Each row is a point on a tangle of strands that fork, close into loops and nearly touch. The rows are in no order.
Points whose rows are less than 91.3 apart are linked; no others are. Some points are linked to none.
<143>: [  5 -16 -47 -38   7   0 -57  -7 -10 -43  20 -63 -23  11  39  -8 -22 -26
 -26   8   0 -13 -10 -25  13]
<364>: [-10   6  34 -20   2  -3  33  -1 -59  -2 -21  14  23  75  14  22 -30  63
  24  20 -33 -41  21  27 -16]
<779>: [-10 -50  -2  23  45 -36  28 -12 -50 -13  42  20  52  40  -2  46 -60  56
  21  -2 -32 -25  -8  14 -13]
<192>: [-17 -45   1  16  26 -12  37 -30 -41   1  36  36  64  71  -7  34 -27  57
   9  -3 -15 -37   3  19  -6]
<369>: [  8  13  22  39  26 -53  -5  19   5   4  18   7 -34 -71   1  29 -23 -18
  45  23  -6  32 -35  -8 -22]
<878>: [ 22  27 -19 -33 -10 -18 -87  -7 -34 -19 -15 -43 -39   1  33 -17 -43  30
  17  -2 -25 -18 -30 -24   2]
<127>: [ -2 -17  32  43  12  40  63   4  41  35   8  42  38 -20 -41 -29  74 -22
 -18 -31  19  25  36  18 -13]
<665>: [-13 -40 -20 -14   5  18  30 -22 -10  22  12  28  50  63   5   6  13   5
 -16   8  -7 -30  35  22   1]
<581>: [ -1  20  86 -23  36  18  32  32  15  -6 -23 -87  -8  -2  12  40 -16 -18
 -36  30  14  11  38  26   8]
<63>: [ -6  64  35  24 -12 -27 -39 -13  35 -21 -20 -40 -48 -77 -45   8  -7   1
  23 -14  34  29 -28 -49  -2]
<467>: [  1  14 -49 -13 -33  26  -7  -2  18  23 -17  36 -14  10   2 -43  44 -26
   1   6   5  -6   1  10   7]
<461>: [ -9  43  20 -51 -43  11 -15  -3 -34  -3 -55 -10 -10  56  16  -4 -19  50
   4  13  -9 -31  14   9  12]
<351>: [  5 -17 -18  39  29 -34  12  17   6  13  23  28 -11 -44  -3  14  -8 -26
  29  13  -9  24 -27   6 -12]
<7>: [  9  23  56  46  18  -7  57   6  49  -1   6  48  -5 -91 -38   0  57 -32
  10  -8  31  45  10  -3 -26]
<359>: [  0  12  60  33  32 -37  27  22  25  -6   1 -33 -11 -59 -22  30 -20 -28
  13   7   9  40   5 -10 -12]
<818>: [-16 -56 -50  -2  -5  16   6 -39  -6  17  37  41  61  58 -10  -1  -5  25
 -22 -13  -3 -36   6   0   8]
<627>: [  -7    8    6  -51  -12   36  -45   -8    3  -47  -15 -110  -13   30
   26   12  -19  -18  -56    6   25   -9   14  -26   37]
<388>: [ 13   0 -30 -37   3  10 -14  31 -32 -24   2 -16 -36  20  65   1  -7 -15
  -7  56 -19 -18  -1  33 -10]
<734>: [  5  61  46  19   2 -40 -33   4  16  -7 -16 -22 -59 -78 -26  17 -13   1
  39  16  18  32 -25 -32 -17]
<434>: [ -4  32 -29  -2 -37  27 -16  -8  44 -13  -8 -21 -19 -49 -26 -29  36 -40
 -24 -27  33  20  -8 -26  15]
<761>: [  3  64  18 -47 -39   8 -48   3 -19  -1 -58 -26 -39  24  15 -14 -24  40
  19   9  -3 -18  -7  -7   4]
<898>: [ 12  37  33  28  11 -52 -31   8   2   1  -1  -1 -44 -70 -14  21 -31   9
  47  12  -4  31 -37 -24 -20]
<531>: [ -6   1  -7  21 -19 -19  -7  -3  26   1   3   6  -2 -46 -36  -7 -12   7
  10 -39   8  21 -27 -32   5]
<353>: [ -1 -17 -17  42 -12   6  45 -19   0  47   7  78  32  37 -25 -24  60   8
  25 -23   4   9   1  20  -4]
<10>: [-16 -41  -7  82  -3 -18  47 -10  17  27  21  88  34  -9 -47  -4  30  36
  19 -56  17  36 -28   0   1]
<352>: [ -3  24  24  30  -9 -23   7   3  27   9 -10  21 -15 -56 -33   0   7   6
  25 -16  16  25 -15 -25  -9]
<130>: [ 12 -26 -50 -53   8   5 -62   3 -36 -57  24 -45 -28  20  61  -1 -31 -15
 -24  25 -15 -30 -12 -10  -5]
<473>: [ -5  -7  19 -11  19 -23  17  19 -32 -13   0 -26   7  15  20  22 -34  10
   9  24 -24 -11  10  15 -12]
<376>: [ 25 -11 -28 -12  30 -38 -68  10 -48 -44  25 -52 -34 -26  42   6 -50   4
  17  17 -30  -5 -32 -16 -10]
<291>: [  5 -17 -56  25  -7  -2   4 -12 -20  30  17  76  -5  27  14 -25  30   5
  39   8 -15  -7 -25  20  -1]
<79>: [  1  28  69 -33   9  37  26  38  11  -2 -40 -66 -33  10  30  24   6 -28
 -39  47  27  12  30  46  15]
<896>: [ -6  56  15  11 -26  -9 -43 -21  37 -27 -23 -56 -31 -63 -49  -6 -10   7
  -3 -38  37  23 -16 -64  10]
<717>: [ -4 -41  -5  24  32 -51   6  -3 -33  -7  29   0  25   1  -2  38 -68  34
  25  -9 -28  -4 -26  -3  -3]
<180>: [-10 -37 -34 -11  19  22 -27  -2  33 -27  27 -82  13 -20  -4   5  -8 -59
 -59 -11  15  12   9 -29  21]
<872>: [ -4  -8   7 -66 -24  61  -4   0  14 -11 -20 -55  15  51  24   4   3 -12
 -77  17  12 -29  39  19  25]
<107>: [ 21   2 -53 -49 -20  24 -32  16 -18 -17  -6  -1 -42  26  69 -26  10 -19
 -14  48 -18 -29  -2  27   2]
<897>: [ -2 -23 -15  -9  -5  36  14  -2  41  14  -1  -8  34   2 -22 -12  20 -24
 -44 -23   5   4  33   1   9]
<854>: [ 21  -1 -55   6   3  -8 -26   4 -32  23  20  64 -34   9  42 -23  19  -2
  43  31 -32 -18 -26  31  -8]
<361>: [  7   8 -11  -3   9  -9   7  12 -44  15   1  39 -16  28  35  -1  -3  12
  39  35 -31 -19  -7  36 -10]
<284>: [  7  55  34  -2 -34  16  19   4  -2  35 -49  52 -32  16   3 -23  60  -2
  39  29   5   8  11  18 -14]
<270>: [ -4  -6   7  72 -17 -18  37  -8  17  22   4  97  12 -34 -43 -17  48  22
  31 -42  17  33 -27  -9  -6]
<576>: [-13  -3  35 -26   0  -5  22 -16 -46   0 -14   0  46  63  -6  24 -40  60
   8  -8 -23 -33  28   8  -5]
<644>: [  3   1 -58 -30 -20  20 -21   1  -1   9  -9  19 -21  18  29 -35  22 -26
  -3  25  -7 -17  -3  12   6]
<207>: [  6  18   8 -36   5   9  15  40 -27 -13 -26 -24 -34  23  59  16  -5 -28
 -13  60 -14  -6  13  52  -2]
<470>: [  4  16  26  36   1  25  55  12  52   5  -1  42  12 -62 -29 -26  79 -51
 -16 -19  32  34  26  10 -21]
<636>: [ -3   8 -23 -38 -18  10 -51  -9   1 -38  -6 -84 -22   8  19   0 -28 -23
 -32   2   9  -7 -11 -37  21]
<759>: [ -3  20  57  16  47 -17  14  17  26 -18   1 -73 -12 -56 -13  39 -17 -45
  -9  12  14  31  16 -11  -1]
<674>: [ -3  28 -29 -14 -40  19 -38 -14  32 -11 -14 -39 -16 -20 -26 -26   3 -17
 -29 -30  21   3 -10 -45  28]
<428>: [  5  23  68  44  34 -21  48  15  46   2   6  10   0 -82 -37  19  18 -31
  12  -9  24  45  11 -11 -21]
<863>: [ -9 -20  13  29  -2   1  47 -23  -2  42   4  61  52  46 -32 -14  36  24
  17 -27   3  -2  17   9   6]
<45>: [ -9 -45 -15 -29  10  30   5 -14   3  -2  19 -19  59  44   4  11 -14   1
 -45  -1  -9 -33  36   6   3]
<646>: [ 12  23  20  25  24 -32  11  19 -40  23   5  47 -26  -5  23   9 -13  13
  69  38 -33   2 -20  35 -19]
<626>: [-12   4   4 -24 -19  41  12   3  36  14 -19 -18  10  15 -11 -16  28 -29
 -37  -3  18  -2  29   2  15]
<297>: [-13 -30  36  13  17   3  47 -16  -9  33   5  26  66  46 -37  12  -4  37
   0 -27  -6 -16  34   9  -2]
<439>: [ 28 -22 -39 -34  21 -20 -74   6 -59 -61  27 -47 -36   4  59   5 -51  14
  -2  13 -36 -34 -25  -8 -18]
<24>: [  0 -35 -40  11  19 -18 -29   7  25 -26  30 -53 -11 -41  -2  10 -23 -51
 -25 -11  14  21 -22 -34  17]
<463>: [ 14  12 -45 -39 -33  15 -43  -6 -46   7 -18  33 -26  47  46 -27   3  34
  14  22 -34 -42  -7  16  -1]
<811>: [ -4 -24 -50  27  -4   6  28 -15   4  45  13  84  15  22  -3 -25  59 -11
  24  -2   1   5  -7  26  -4]
<483>: [-18 -52  -3  72   1 -28  39 -10  23  20  20  57  42 -11 -47  17 -12  42
   3 -68  11  32 -32 -15  11]
<649>: [  4  13  32 -46   2  27  20  36  -8 -15 -28 -43 -20  29  45  16   0 -18
 -30  51  12  -6  26  51  12]
<160>: [-12 -40 -17  48 -16 -21  11  -3  35   1  18  26  32 -35 -51   5 -18  25
  -6 -66  11  26 -32 -37  13]
<341>: [ 16  43  -9 -40 -32  -6 -64  -3 -31  -2 -25 -17 -41  15  22 -22 -28  40
  20   4 -18 -22 -17 -11   7]
<206>: [  5  15  16 -13   2  -9  23   9 -61   2  -8  29   4  57  25  12 -14  37
  36  25 -32 -28  10  41 -16]
<731>: [  9  33  33  28   8 -25  32  14 -36  40  -7  69 -24  16  11   1  34   6
  74  38 -20   2  -9  38 -19]
<382>: [-13  40  -4 -10 -37   4 -43 -20  32 -15 -29 -54 -11 -27 -41  -8 -13   9
 -15 -44  32   8  -2 -57  26]
<304>: [ -8 -61 -48 -30  -6 -12 -41 -25 -15 -35  30 -27  34  34  12   6 -52  16
 -31 -17 -10 -32  -5 -37   3]
<379>: [-20 -33  26  -2  11  -5  28 -30 -34   9  12  17  73  67 -19  26 -33  57
   2 -18 -17 -35  28   6   3]
<695>: [ 25   0 -65 -44 -13  14 -56   0 -52 -13   7  28 -41  41  67 -28   3  14
   5  31 -35 -42 -15  20  -4]
<11>: [-20 -66 -43  29  14  -7  25 -24  -1  23  38  52  59  37 -25   7  -9  25
  -3 -23  -1 -10  -6   8  10]
<802>: [  0 -31  54  58  17  33  71 -12  40  38  12  50  60 -13 -58 -27  63  13
 -17 -67  15  29  35   7  -8]
<317>: [ 11  36  55  12   4  -2  51  17 -26  43 -29  52 -16  35  12   0  51  -1
  46  40   0  10  23  39 -16]
<845>: [  1 -28 -26  16  29 -29 -12  12   4  -7  25 -21 -11 -41  13  10 -25 -32
   5  12 -14  19 -24 -10  -3]
<591>: [ 20   4 -18  -5   9 -32 -59   4 -22 -22   4 -38 -34 -22  25  -3 -47   5
  22   3 -22   0 -37 -26   0]
<108>: [ -3  28 -10  15 -17  13  14   3  56  -9  -4  -1  -6 -62 -32 -23  41 -41
 -25 -25  31  27   2 -18   3]
<587>: [ -5 -30 -16  -5   9  34  -5  -7  50  -7  17 -48  29 -24 -28  -5   9 -39
 -57 -36  12   9  17 -23  24]
<558>: [ -5   3   4 -53 -36  53   8   5  23   9 -35 -28   7  41  18 -11  25 -14
 -50  16  17 -15  36  20  18]
<117>: [ -9  25  30 -13  11 -23 -24   9  -5 -20 -16 -60 -21 -17   4  22 -40 -13
   9   6   0  11  -3 -17   4]
<20>: [  8  23  18  20   4  33  32  12  65  -4   9   1   4 -77 -32 -20  51 -53
 -29 -23  37  35  20  -3  -8]
<899>: [ -1  21  -1  41 -18 -13  20  -7  22  20  -3  76  -3 -38 -39 -22  40   5
  30 -23  18  25 -18 -12 -15]
<716>: [-13 -41   4 -47  -3  58  -4  -6  25   1   5 -46  51  40   1   7  -8  -7
 -76  -5   4 -28  38   3  11]

A piece is all that can be reached along the links. How many separate loops has the piece of each point below (a circle has one, a figure eight two, a Y none), and how many tips (points with one link)?
<352> -> loops 1, tips 0
<317> -> loops 1, tips 2
<470> -> loops 0, tips 3
<439> -> loops 0, tips 2
<79> -> loops 0, tips 3

How many points has the smallest loop of links through each point below? Write none if it is on no loop.
<352> -> 7
<291> -> 11
<665> -> none

A tip is a point with one link. Name the tips that can be reached along the links from each point below, in the order of the rows.
<665> -> <759>, <11>, <802>
<376> -> <461>, <627>
<379> -> <717>, <284>
<644> -> <581>, <467>, <463>
